Points, in no order, along strands that fork and pass close to each other.
In the rows, 128 means zero.
Points whose rows are less than 76.3 apart are linked; no others are. Some points are linked to none.
k_939: [131 122 142 127 136 118 132 174 132 127  89 119  98 119 139  87  96 113
 128 123  97]
k_467: [118 144 130 178  28 151 155 187  97 119 137 159 126 115 125 161 114 140
 131 162 158]
k_528: [161 126  96 137 113 127 164 136  93 108  86 119 148 155 135 211 153 150
 142 103 111]
k_140: [100  88 111 134 129 125 103 197 104 162 157 132 128 144 131 100  99 143
  95 184 164]
k_756: [166 108  94 111 123 128 141 143 146 151 109 104 139 151  77  96 156 180
 124  96 124]
k_936: [ 92 135 145 153 109 140 134 159  85 132 152 136 116 103 157 159 101  68
 103 198 110]
k_334: [112 127 143 148  91 115 102 202 127 130 135 125 113  99 142  89 111 139
 127 151 173]
k_741: [ 84  97  75 110 186 162 125  88 105 161 151 112 160 199  91 153 151 149
 112 151 133]
k_8: [147 122 164 104 135 135 165  54 140 115 139 159 140 188 113 112 137 123
 148  88 100]
k_565: [161 143  88  89 141 126  92  93 142  97  94  91 151 156 129 153 137 159
 141  53 105]
k_992: [154 118 132 135 111 135 178 109 134 154 119 134 142 164  88 132 175 165
 143  85 111]
k_549: [ 99 100  79 106 206 138  99  80 127 162 150  93 148 180  89 122 131 146
 119 138 143]
k_842: [103 137 131 108  95 126 106 144  92 116 125 132 136 144 195  94  70 142
 128 134  80]
k_775: [163 108  76 125 167 110 166 179 128 123  88  97 159 126  64 178 195 160
 118 131 158]
k_914: [119 122 180  96 116 144 153  87  96 104 158 179 150 186 164 115 106 117
 122 121  70]
k_283: [135 145 136 128 143 124 126  87 140 114 129 125 145 129 122 148 158 128
 140  78 130]
k_728: [ 96 144 121  83 216 119 109  42 132 119 128  90 146 183 121 133 109 102
 131 121 106]
k_538: [129 108 141 156 144 130 137 129 162 165 158 147 130 100  82 114 174 114
 134 135 178]
k_852: [ 94 155 121 148  87 138  80 135 114 119 177 112 133  50 158 146 146  99
 130 183 187]
k_684: [146  94 111 140 134 118 182 135 153 182 139 129 126 138  51 105 191 164
 112 125 170]
k_984: [112 136 150  85 161 133 108  71 150 135 157 118 146 173 118  94 103 142
 134  89 100]
k_667: [111 123 199 117 146 132 153  79 147 141 160 164 121 135 131  69  95  98
 127 131  82]
k_975: [147 101 117 174  84 141 213 188  99 132 110 144 135 149 106 170 141 147
 119 135 108]
k_998: [131 170 120 150  53 128 110 192 109  83 111 127 121  68 150 161 123 155
 152 149 159]
k_704: [110 154 108 127  84 151  75  90 131 132 186 118 154  94 150 157 157 178
 158 113 198]
k_319: [178 132 125 158 140  99 139 176 146 102  53 136  98  95 132 156 151 117
 141 107 135]
k_641: [135 118 154 129 153 132 139 118 166 154 135 132 128 125  87  86 142 129
 137 113 130]
k_154: [155 166 160 157  81 115 150 127 114  76 113 150 118 110 177 168 143 130
 148 100 118]
k_192: [143 142 112 138 148 106 122 148 128  89  73  99 124  79 135 179 165 118
 157  93 143]
k_382: [109 117 119 113 173 117 119 137  87  93 105  92 131 124 154 159 101  93
 122 150 101]
k_177: [165 124 147  98 105 151 145 123 123 109 119 147 141 197 154 106  99 151
 125  98  68]
k_989: [129  96 121 141 137 146 170 124 137 171 147 138 146 146  67 131 170 158
 115 130 142]
k_327: [131 147 170 152  91 125 138 165 147 118 104 148 108  84 140  93 113 121
 137 114 131]
k_278: [189 101 117 138 161 116 206 145 166 141  52 137  96 131  69 134 167 129
 123 124 104]
k_338: [123 157 146 156 104 107 110 169 141 105 125 131 100  45 132 134 145  93
 138 156 194]
k_245: [122 157 169 116 163 113 105  66 168 129 135 123 113  80 109 120 155 103
 142  91 142]
k_347: [ 99 125  85 134  66 167  99 159 109 147 178 125 151 124 127 160 145 175
 130 164 191]
k_721: [101 135 182 129 117 139 132  96 110 131 167 147 136 143 166  88  93 108
 107 147  99]
k_502: [138 176 106 169  42 116 148 157 110  81 105 139 121  77 136 195 136 151
 160 110 175]
k_995: [123 170 121 187  58  97 153 164 132  72 114 144 106  54 127 196 153  95
 142 147 169]
k_738: [125 101  73  80 164 105  76 168 133 163 136  80 150 168 100  82 116 169
 113 127 159]
k_71: [132 144 118 138 121 137 130 152  98  74  79 117 113 106 187 191 129 117
 143 128 106]
k_639: [132 161 163 119  88 131 132  62 109  85 171 160 157 123 174 137 145 126
 138 133 127]
k_392: [135 141 187 116 132 129 160  65 121  88 129 165 135 155 163 141 130  87
 132 119  85]
k_383: [106 125 121 106  94 118  68 159 105 149 161 114 131 106 159  77  82 157
 134 151 155]
k_786: [132 136 168 169  66 132 166 124 154 138 123 168 121 131 131 108 138 148
 143  90 120]
k_10: [148 160 167  90 168  98  99 102 141  90  78 130  98 106 174  95  92  92
 129  95  79]
k_242: [144 119 146 129 123 109 105 158 166 155 141 126 125 103  92  72 157 157
 139 101 196]
k_123: [114 107  97 158 109 156 133 154 124 158 178 143 132 110  95 191 196 111
 107 165 185]
k_322: [122 148 136  77 177 126 113  58 108  66 117 111 145 185 164 160 110 121
 130 103  86]
k_561: [136 150 108  69 137 115  72 110 120 113 101 114 133 179 175  78  63 141
 125  94  80]
k_532: [123 153 170 142 111 108 117 110 149 114 137 131 110  67 144 119 136 111
 145 103 147]
k_716: [161 130  79  78 170  93  65 146 140 121  50  76  96 160 126  85  71 116
 113 110 101]
k_4: [103 134 167 155 140 149 142  74 156 161 190 162 115 108 136 112 150  84
 118 141 130]
k_237: [ 99 129 168 164  92 123 124 188 125 140 152 149 103  80 127  90  95  93
 114 181 154]
k_85: [117  95 131 115 191 107 143 120 180 173 131 116 111 139  56  62 132 121
 116 143 134]
k_398: [132 114  75 125 152 123 113 192  93  94 104  73 152 113 130 185 143 147
 126 141 154]
k_967: [151 115 169 139 152 124 155 126 165 130  93 147  98 116 132 118 106  93
 129 113  95]
k_853: [162 112 163 177 115 116 192 155 165 158  95 160 104 114  83 105 148 116
 132 120 132]
k_227: [ 89 106 122 122 148 107 122 146  92 133 114 118 121 136 165 114  61  94
 105 162 105]
k_962: [ 89 117 122 140 123 153 107 150 110 153 171 119 136 112 136 143 124 118
 110 173 142]
k_344: [144 111 106 128 109 130 126 139 132 148 131 115 153 143 105 123 146 180
 136  97 140]
k_527: [120 113 145 148 111 146 164 113 115 134 157 141 138 141 128 161 135 113
 124 134 112]
k_987: [181 137  95  87 179 111  76 113 161 113  57  71 106 164 125 114  88 112
 113  84  93]
k_764: [168 151 112  95 179 120  95 106 155  97  62  98 118 161 125 137 117 134
 128  70  84]
k_273: [138 138  86 173  68 132 169 152  96 123 125 135 146 115 115 219 171 161
 156 124 168]
k_267: [ 96 165 122 149  64 147  66 140 137 120 169 133 121  64 145 112 134 126
 130 177 197]
k_396: [ 98 131 115  80 151 108  71  95 110 122 140  87 147 134 159 103  93 140
 131 127 119]
k_592: [191 120 145 129 125 135 187 118 173 158  84 155 106 182  93  97 128 147
 123  93  64]
k_613: [119  92 106 110 204 135 151  85 151 163 135 100 134 166  63 121 139 120
 115 156 124]
k_530: [ 90 149 161 163  78 137 124 146 124 145 174 156 103  87 147 108 108  83
 107 184 132]
k_961: [164 128 126 121 127 109 118 156 174 154 105 121 122 113  79  85 165 158
 140  84 160]
k_210: [131 143 124 127  51 155 114 168  88 103 126 129 147 126 166 133 104 179
 140 126 127]
k_848: [124 191 165 145 114 103 104  90 150  99 132 124 132  46 157 119 159  94
 151 121 156]
k_342: [139 122 110 166 146 112 162 155 145 141 134 128 133  93  79 177 193 120
 137 134 190]
k_377: [188 118 138 149 145 106 208 121 176 159  74 155  94 123  66 124 171 122
 130 107 122]
k_196: [111 149 171 156  96 115 125 181 149 127 123 151  97  72 140  87 117  97
 127 150 152]
k_172: [114 130 123  78 194 128 125  75 119 100 123  88 160 186 133 152 121 130
 136 107  93]
k_375: [117 123 138 150  77 168 166 101 101 136 174 160 158 168 134 158 142 159
 120 136 131]
k_83: [146 123 156 129  90 136 151 141 106 117 115 154 136 164 163 124 106 149
 121 108  86]
k_672: [134 108 144 111 156 128 140  92 176 167 141 129 127 157  70  58 133 141
 134 102 114]
k_860: [151 136 141 179  95 105 160 155 153 130  99 152  97  97 102 128 154 146
 152 103 166]
k_679: [115 141 162 156  79 146 138  90 127 158 172 165 137 131 119 119 156 148
 136 107 163]
k_481: [106 193 134 130  69 143  96  88 118  97 180 139 136  78 198 136 136 120
 129 188 135]
k_397: [180 116  90 104 138 128 103 161 152 123  57 101 114 173 116 108  95 145
 109  93  80]
k_52: [146 134 105 119 135 124 117  73 127 105 141  98 163 130 111 192 180 165
 158  74 157]
k_888: [ 87 103  86 123 140 144  86 136  83 153 165 117 132 128 140 129 104 123
 103 170 143]
k_567: [128 175 155 119  62 129 117  62 117  87 183 162 147 104 195 124 152 112
 133 174 124]
k_431: [129  80  87  97 190 110 146 172 145 185 145 128 129 170  73  77 126 144
  88 182 172]
k_153: [113 125 146 136 130 117 106 196 116 128 117 129 107  83 158  90  92 115
 113 156 148]
k_302: [101 134 165 152 129 149 111  54 165 167 196 152 105  98 128 114 167 112
 127 126 158]
k_94: [ 97 157 114 149  65 161  92  97 111 147 197 129 141  94 150 157 171 149
 139 144 190]
k_477: [159 136 134 158  97 123 181 106 133 132 123 156 135 150 115 165 178 161
 149  65 125]
k_988: [182 179 157 138  98  92 104  81 169 108  80 139 103  98 163 128 155 124
 160  55 117]
k_744: [128 134 140 142  92 143 117 177 109 112 124 125 131 115 144 135 106 156
 141 124 149]
k_574: [ 98 164 122 154  76 176 103 102 133 146 199 145 128  98 147 157 164 114
 126 176 162]
k_213: [124 129 118  95 206  74  69 137 166 110 116  89 110  70 116 108 134  97
 138 126 176]
k_320: [144 119 127 123 206 115 152 127 152 111  87 103 116 102 104 154 120  76
 141 127 107]
k_963: [125 112 130 175 133 129 152 128 144 155 153 147 122  99  78 165 180 104
 125 153 177]
k_423: [127  97 128 145 212 106 165 143 141 118  86 118  92  94 104 147 116  42
 134 150 111]
k_33: [148 115 152 172  91 116 165 172 152 151 117 161 111 106  75 106 153 132
 141 121 175]
k_351: [143 113 122 159  99 142 191 143 108 127 133 142 143 146 119 177 143 118
 127 133 104]
k_772: [185 106  89 102 150 132 146 160 145 118  47 104 112 169 106 132 124 143
 113 108  86]
k_118: [144 126 157 154 162 115 148 147 139  90  69 129  95  95 146 165 120  77
 137 123  94]
k_62: [ 91 124 125 126 136 120 115 149  89 118 157 118 122  94 158 147  90  78
 109 186 113]
k_296: [ 99  96 119 148 142 178 138  90 135 186 177 150 136 150  99 120 153 127
 114 153 139]
k_631: [108 123 179 136  89 139 143 137 120 166 154 161 116 148 134  56  92 128
 128 133 108]
k_715: [ 94  90 129 133 134 130 136 188  94 154 137 140 131 151 133  79  67 116
  95 173 100]
k_663: [ 98  81  76 136 169 169 138 128 104 166 174 142 145 150 101 183 157 104
  89 184 135]
k_79: [150 103 105 109 185 107 156 172 137 125  85 106 123 142  83 123 134 134
 114 138 121]
k_503: [121 127 123 179  46 154 172 171  98 137 167 152 140 136 114 188 130 141
 118 168 157]
k_469: [103 149 165 118  92 117  83 121 130 157 161 138 119 104 163  51  91 139
 125 144 138]
k_139: [135 111  71  81 206  99 105 162 129 134 102  79 136 156  85 128 122 136
 115 146 159]
k_420: [109 160 108 121 103 129 104 143  78  76 143  95 142  82 190 179 115 104
 129 183 116]
k_826: [125 107  92  97 204 103 117 124 142 126 108  85 137 145  90 117 130 121
 132 128 141]
k_625: [ 90 135 106 116 123 133  89 128  69 109 160 103 130  93 173 168 112  82
 113 196 121]
k_366: [ 70 127  99 133 107 179  76 108 104 170 209 144 129 126 151 126 132 124
 112 189 155]
k_5: [153 130  95  86 156 108  71 164 128 111  66  97 102 143 154 109  77 119
 130 107 106]
k_230: [147 160  97 166  39 113 164 153 103  85 104 148 124 112 151 194 140 184
 166  97 144]
k_479: [121 125 129  89 163 141 135  80  92  79 127 125 156 158 166 179 115 118
 129 125  83]
k_656: [152 138 128 116 145 138 140 119 119  83  82 121 126 133 150 171 131 121
 136  96  83]
k_570: [160 166 147 136 154  92 142  71 143  81  97 133 137 104 140 195 178 119
 157  71 119]
k_868: [145 143 115  92 140 128 122  77 136  98 112 103 167 147 130 164 171 171
 150  54 127]
k_121: [134 160 105 187  67 102 153 167 116  97 110 144 117  81 112 203 158 122
 156 127 179]
k_653: [140 116 155 111 169 115 139  96 171 153 111 137  93 144 109  57  89 103
 134 110  88]
k_758: [158 151 103 188 102 101 182 135 136 129 121 136 126 119  90 197 191 148
 155 100 172]
k_906: [128 125 159 102 144 137 136  73 157 158 155 125 149 175  92  84 135 148
 125  92  98]
k_27: [177 115 114 135 128 117 111 203 122 106  37 123  98 124 154 158  96 132
 120 129 111]
k_459: [149 148 151  75 118 118  94  90 131  97 112 131 125 178 181  79  78 134
 120  94  71]
k_669: [113 103 105 114 175 105  96 173 127 158 133 111 128 135 115  89  98 130
 104 152 164]
k_316: [108 132 106 137  51 172 131 194  88 120 138 122 156 130 158 158 108 174
 139 149 145]
k_93: [106 133 115 145  75 141  96 216 105 110 157 128 131 105 140 120  90 129
 122 190 175]
k_759: [132  94 103 138 171 118 126 160 145 152 153 112 145 106  84 143 175 130
  99 159 197]
k_722: [103 113 115 107 183 125 145 106 121 124 111 107 128 162 125 130  82 105
 121 145  91]
k_289: [132 133 151 136 185 104 134  76 172 117 130 119 120  86  91 138 160  89
 145  97 134]
k_251: [109 122 139 140 133 120 134 170  94 111 107 127 130 120 165 133  83 100
 116 157  98]
k_536: [155 129 123 122 108 138 143 113 145 133 132 124 159 165 114 128 155 184
 149  73 119]
k_600: [149 140 181  82 145 127 140  33 133  86 144 156 144 171 142 119 134 118
 143  81  93]
k_997: [ 80 113 107 110 122 134  75 125  84 138 177 105 146 112 181 125  90 125
 108 189 130]
k_594: [ 95 149 161 171  73 148 131 158 118 136 170 156 108  96 144 164 117  69
  99 208 120]
k_520: [127 187 161 120 113  99  91  71 155  94 126 115 129  61 160 115 166 131
 159  85 152]
k_687: [140 127 118 138 117 132 127 164 115 130 114 113 138 119 114 131 138 163
 133 115 157]
k_381: [114 115 115 140 101 124 112 222 122 134 155 130 128 113 133 115 108 140
 120 172 200]
k_295: [151 165 171 167  54 115 149 135 151 120 102 187  96 116 153  91 123 149
 150  86 125]
k_977: [213 127  90 111 150 139 129 135 154 126  33 115 111 182 101 157 143 154
 119  78  72]
k_510: [155 100  84 106 183 104 118 200 136 126  89  98 129 139  90 123 131 135
 111 136 155]
k_606: [ 99  89  90 132 176 156 135 114  98 161 163 112 152 162  98 158 131 127
 103 165 125]
k_974: [108  86  97 142 133 167 141 110 124 193 172 138 150 158  72 119 173 165
 108 143 154]
k_463: [135 118 122 109 152 153 161  96  98 108 127 130 164 199 130 155 132 141
 125 113  79]
k_659: [ 98 154 129 152  81 130 113 196 111 100 150 129 115  69 152 147 114  80
 102 194 161]
k_712: [118 136 114  91 145 101  82 158 109 122  89 100 114 137 178  93  69 118
 121 125 107]
k_390: [ 94 101 117 111 165 132 101 111 124 156 153 113 146 143 101  96 118 145
 121 136 132]
k_890: [112 185 120 137  53 123 105 164 114  70  96 123 111  46 188 148 113 128
 150 155 159]
k_899: [167 112 138 114 140 140 166 128 145 131  88 135 118 182 116  98 113 144
 123  92  66]
k_839: [138 123 173 123 162 125 159  85 151 120 107 151 106 146 130 108 106  92
 138 110  68]
k_545: [152 131 103 136 117 139 145 164  95  84  82 115 142 128 161 206 131 131
 138 108 106]
k_206: [ 98 128 126  79 146 131  76  71 123 142 165 110 144 149 146  87 100 146
 131 108 114]
k_163: [ 89 122 103  98 215 128  92  52 142 162 154  99 138 165 102 113 127 117
 133 126 138]
k_931: [ 97 107 157 139  97 143 132 165 108 151 143 149 123 138 145  80  81 137
 110 155 109]
k_940: [106 148 173 131 148 144 126  41 134 140 200 166 120 100 154 136 152  70
 118 150 127]
k_976: [130 125 134 124  83 133 115 203 112 102  87 135 104 119 187  96  73 144
 123 148 110]
k_258: [123 125 105 153  90 140 112 158 118 139 168 126 134 111 111 156 156 153
 127 159 193]
k_648: [ 85  94 124 147 100 147  95 174 106 175 179 143 126 119 129  81 103 134
 105 178 161]
k_21: [114 174 141 177  68 119 119 157 132  90 125 128 102  47 131 170 159  92
 141 157 177]
k_110: [115 117  94 143  64 168 132 170  85 131 152 119 158 133 129 177 125 171
 137 162 178]
k_437: [174 128 122 114 126 129 125 143 144 130  73 127 107 154 137 111 113 147
 128  86  78]
k_461: [122 115 139 132 128 124 124 140 147 144 142 132 121 109 103  74 135 142
 123 123 162]
k_496: [130 119  99 108 145 137 148 124  90 121 116  98 162 177 129 162 124 151
 121 102  94]
k_805: [151 131 139 181 112  95 181 137 135 120 112 141 116 100  92 164 177 125
 153  99 149]
k_867: [105 112  94 108 194 146 110  75 138 137 143  95 149 130  89 150 179 134
 142 123 154]
k_337: [132 131  73  74 163 122  98 117 140 133 100  71 147 206 106  98 106 158
 126  93 100]
k_880: [163 144 147  93 162 117 106  72 183 124 108 121 118 149 117  79 114 120
 148  67  87]
k_89: [122 129 145  97 169 104  97 100 165 148 127 112 102 137 109  65  93 110
 141  98 100]
k_591: [ 86 123 141 123 146  96  94 160 111 132 135 106 100  92 163  86  91  96
 115 165 124]
k_307: [ 91 136 147 120  83 142  78 150 129 154 158 122 126 105 137  60 101 167
 131 139 163]
k_150: [117 144 112 152  40 145 124 191 104 102 135 135 133  84 141 180 113 146
 131 151 170]
k_28: [ 84 130 144  97 133 106  82 113 131 156 147 124 118 120 168  50  71 120
 113 146 124]
k_236: [108 135 145  97 136 110  86 107 141 141 117 117 113 126 136  54  79 128
 128 113 100]
k_476: [145 118 162 149  97 124 184 110 138 150 135 167 134 159 105 110 146 162
 144  94 114]
k_568: [116 138 154 115  86 127 121 172 110 121 112 144 107 130 180  81  63 149
 128 132  91]
k_754: [157 118  91 143 147 105 164 156 140 131  99 118 136 113  71 169 199 150
 132 111 185]
k_986: [150 117 155  95 144 139 172  64 120 102 124 150 153 210 121 147 130 138
 137  97  76]
k_885: [137 128 148 150 137 130 144 155 113  96  96 138 108 101 155 145 116  95
 120 137  93]
k_11: [101 120 133 106 108 130 116 133  85 136 147 139 130 167 168  89  60 139
 105 152  87]
k_81: [115 120 101 101 164 104  90 153  89 107  83  90 127 132 162 140  82 113
 130 133  99]
k_629: [147 147  84 173  49 132 164 173  98  98 114 127 142 138 124 208 141 174
 154 106 158]
k_948: [107 165 143 153  75 115  89 173 145 112 153 128 106  53 137 103 136 115
 123 176 205]
k_473: [ 87 139 138 108 150  85  86 123 111 136 129 117 119  90 180  80  77  68
 118 175 117]
k_470: [ 92 130 127 156  97 160 107 131 121 144 183 143 118  94 131 154 144 102
 119 163 167]
k_809: [112 117  98 108 221 112 102  77 155 121 126  76 135 116  83 147 167 110
 138 122 154]
k_499: [110 140 103 118 110 152  78  82 112 131 188 100 172 119 147 154 154 180
 145 104 158]
k_256: [ 89 118 119 105 139 112  64 145 118 143 157 111 129 104 140  73 105 129
 117 152 168]
k_214: [ 87 140 125 107 211 123 102  64 131 122 147 108 139 140 108 135 127 103
 134 131 117]
k_750: [160 139 132  78 127 145 107 112 112  97 109 139 139 194 177 115  82 149
 115  89  60]
k_662: [ 94 104  78 131 169 168 100 114 114 152 176 104 141 121 106 173 167 107
 113 157 156]
k_955: [100 133 118 108 161 128 126 110  81  80 129 105 160 138 176 183  92  98
 121 146  97]
k_241: [ 99 117 117 142  94 144  95 149 115 161 179 123 131 108 118 110 138 151
 112 143 189]
k_353: [ 95 167 117 129  97 131  84 102 109 104 161 108 142  59 187 136 137 116
 137 172 156]
k_619: [185 112 142 141 139 126 217 109 179 168  83 164 110 149  78 105 156 134
 133 102  88]
k_299: [152 135 122 128 109 137 113 170  86  91  61 124 105 122 189 149  81 135
 121 126  77]
k_632: [180 126 153 116 145 124 142 100 194 157 103 144  91 151 101  52 101 106
 134  84  84]
k_474: [123 119 119 172  53 161 180 138 104 142 182 162 149 158 131 182 149 160
 126 146 141]
k_644: [209 142  95 109 142 137 119  98 168 117  52 113 125 204 117 138 128 146
 123  55  66]
k_920: [131 111 106 107 204 117 153 104 161 139 100  96 130 155  69 113 128 120
 128 140 115]
k_692: [ 93 104 116 105 155 133  83 133 123 173 156  96 130 131 110  73 105 140
 112 152 167]
k_401: [126 140 109 145 137 117 109 159 149 120 146 122 137  89 103 163 181 145
 142 125 214]
k_388: [113  97 156 166 155 161 185  87 149 175 171 175 121 130  86 131 140  82
 117 157 117]
k_149: [ 87 140  94 112  93 130  83 166  79 121 155 108 150 105 193 127  79 133
 114 198 123]
k_53: [141  81 123 124 164 134 163 139 167 188 144 133 124 135  45  78 171 155
 101 150 150]
k_787: [151 142 119 174  99 115 210 107 112 120 133 165 142 154 116 196 185 149
 145  93 134]
k_441: [171 122 142 101 124 118 119 128 177 148 119 123 105 157 108  55 111 132
 128  70 104]
k_902: [172 154 154 159 115 115 139 146 155 118  69 146  95  79 125 141 146 109
 157  97 122]
k_393: [135 125 137 137  95 156 160 107  97 107 156 143 167 166 144 168 138 167
 135 110 119]
k_484: [ 93  75 104 131 136 132 135 194  87 163 138 126 143 155 109 104  85 135
  95 175 130]
k_394: [ 95 117 159  94 118 144 138 105  91 128 151 160 138 190 174  97  87 134
 103 141  64]
k_376: [115 126 168 180 103 133 167 117 148 172 160 169 108  99 101 113 155 101
 117 156 155]
k_500: [128  78 134 114 174 114 144 142 170 195 150 141 126 139  59  43 138 134
 108 150 161]
k_270: [ 80 152 121 164  79 155 122 176 108 129 171 144 114  88 138 169 120  76
 109 211 155]
k_652: [ 80 128 135 101 160  92  91 111 116 153 116 111 100 112 165  70  61  91
 114 146  96]
k_88: [111 152 172 118 138 130 121  56 119 107 167 136 139 100 155 138 148  85
 127 134 119]
k_637: [119 165 183 113 108 130 131  35 123  94 182 165 142 116 167 130 168  94
 135 132 128]
k_362: [132 165 155 171  55 117 152 166 137 106  95 164  92  88 144 107 124 135
 148 111 141]
k_132: [178 116  91 122 122 100 146 161 164 159 114 106 140 128  59  82 177 172
 124  88 162]
k_405: [139 123 109 134 102 156 151 135  93 109 126 120 157 141 133 193 146 157
 142 113 121]
k_490: [153 141 168  85 162 129 136  56 161 106 119 138 130 170 141  94 118 107
 134  75  81]
k_223: [ 87 143 111 131  78 127  82 176  91 111 151 115 131  90 174 120  89 147
 120 192 166]
k_355: [115 153 108  66 137 103  63 104 116 112 121 100 134 134 173  76  71 145
 121 115  90]
k_76: [149 106  66 109 172 112 133 182 106  95  91  87 161 121  93 187 168 156
 127 129 166]
k_850: [122  88  99 111 176  89 114 200 140 177 149 133 135 146  98  84 105 137
  90 176 180]
k_702: [190 159 155 155 102  91 135 117 164 113  70 152  81  89 142 127 144 130
 162  71 117]
k_671: [107  98  81 141 141 170 129 131 112 172 175 127 146 134  96 171 181 122
 102 169 165]
k_232: [ 90 111  77 118 200 161 107  65 117 155 166 103 148 148  96 174 173 117
 109 142 151]
k_146: [175  91 108 114 179 112 181 157 162 139  64 123 109 144  81 111 143 134
 127 135  99]
k_303: [132 138 139 133 202 106 130  87 153 104  97  98 121  90 110 157 145  85
 148 105 117]
k_537: [134 132 103 112 101 152 102  75 111 117 170 110 167 122 136 192 177 170
 163  95 164]
k_427: [132 123 169 142  99 146 187 148 122 111 118 178 132 153 162 124 107 119
 132 122  79]
k_300: [112 121 164 120 169 128 157  75 128 129 147 147 120 164 114  98  97  90
 122 131  81]
k_696: [166 144 171 115 107 141 126  91 144 127 122 160 125 163 138  96 124 148
 142  68  95]
k_827: [103 111 126 113 165 121 138 133  91 114 113 136 125 162 158 144  66  99
 116 149  71]
k_29: [142 114 159 130 106 153 193  95 109 109 149 176 154 188 141 147 133 131
 126 122  92]
k_647: [114  94 156 156 157 136 152  99 154 169 164 153 122 113  87 115 161  97
 127 128 136]
k_630: [122 107 151 110 109 152 151  81  96 108 172 168 166 180 148 145 129 125
 121 127  92]
k_950: [162 129 109 136 130 116 123 194 120  98  54 115 106 110 140 167 138 131
 131 117 131]
k_104: [153 124 107 123 109 126 109 215  96 108  67 122 104 130 168 128  83 139
 120 131 101]
k_954: [ 77 126 123 132  92 155  80 142 108 175 197 141 116 108 159  91 110 123
 108 183 162]
k_938: [197 140 102  96 141 133 119 108 143 104  77 105 145 187 121 145 136 176
 143  57  82]
k_361: [ 99 111 151 153 112 170 151 108 120 166 176 158 141 144 115 137 138 110
 111 143 118]
k_117: [130 143 120 125 116 121 118 151  77  60 101  98 140  79 196 193 121 100
 138 149 119]
k_96: [111 103 177 136 169 144 168  67 147 161 158 167 121 153 101 112 121  92
 121 149  96]
k_145: [165 122 169 156 123 119 177 156 156 135  89 159  95 105 115 111 124 106
 134 115 101]
k_317: [173 147 145  99 122 130  97 106 164 134  99 117 115 139 137  64 104 138
 136  65  94]
k_576: [157 131  72 177  84 106 181 138 122 111 121 135 142 136  99 213 189 173
 158 101 157]
k_84: [122 119 198 137 114 128 133 107 144 154 144 158  99 132 132  47 101 113
 124 114  95]
k_389: [134 118 117 126 170 132 143 123 113 103  97 103 149 157 134 170 124 129
 134 123  98]
k_957: [158 174 148 111 108 111 104  86 150  95 108 118 127  86 166 132 152 141
 158  66 126]
k_74: [103 142 160 135 143 129 101  64 163 148 161 139 131  88 115  98 157 104
 136 112 153]
k_597: [124 117 147 139 194  99 141 136 140  89  82 129  89  86 144 146 108  52
 125 148  92]
k_43: [105 104 124 103 163 134 118  98 118 141 134 102 141 152 118 122  98 135
 126 125 101]
k_550: [192 118  98 135 109 115 153 188 145 138  61 126 111 138  92 130 154 163
 127  99 139]
k_980: [115 104 130 131 136 142 107 105 161 191 176 121 138 140  94  86 146 167
 119 112 163]
k_766: [170 146 117 109 169 125 111 102 126  85  64 113 121 162 158 166 125 132
 136  89  60]
k_480: [135 120 161 129 130 145 190 115 113 104 107 161 134 180 135 139 115 129
 125 109  64]
k_402: [115  92 121  97 221 116 137  87 173 176 147 104 114 151  52  88 133 114
 123 161 141]

A fork is a point with three links, a tip a point with one. Leave the first point through the second and follow the links. Name the first fork or tip that comes.
k_848, k_520: k_104
k_600, k_8: k_671
k_104, k_976: k_344
k_852, k_267: k_300
k_338, k_948: k_692
k_375, k_393: k_594
k_704, k_94: k_28
k_117, k_71: k_890
k_79, k_510: k_975
k_667, k_84: k_366

A fork is a point with three links. Follow the links from the first point to the second and name the forks in between, in order.
k_96, k_353: k_300
k_172, k_652: k_28
k_319, k_561: k_104
k_393, k_258: k_594, k_992, k_344
k_196, k_750: k_992, k_344
k_347, k_393: k_344, k_992, k_594
k_885, k_431: k_692
k_110, k_641: k_344

Follow the links from the first point to the second, and from the first to the third. Name the last point that the two ways share.
k_366, k_388, k_948: k_300
k_110, k_242, k_787: k_344
k_530, k_258, k_83: k_344
k_692, k_81, k_537: k_28
k_473, k_496, k_827: k_28
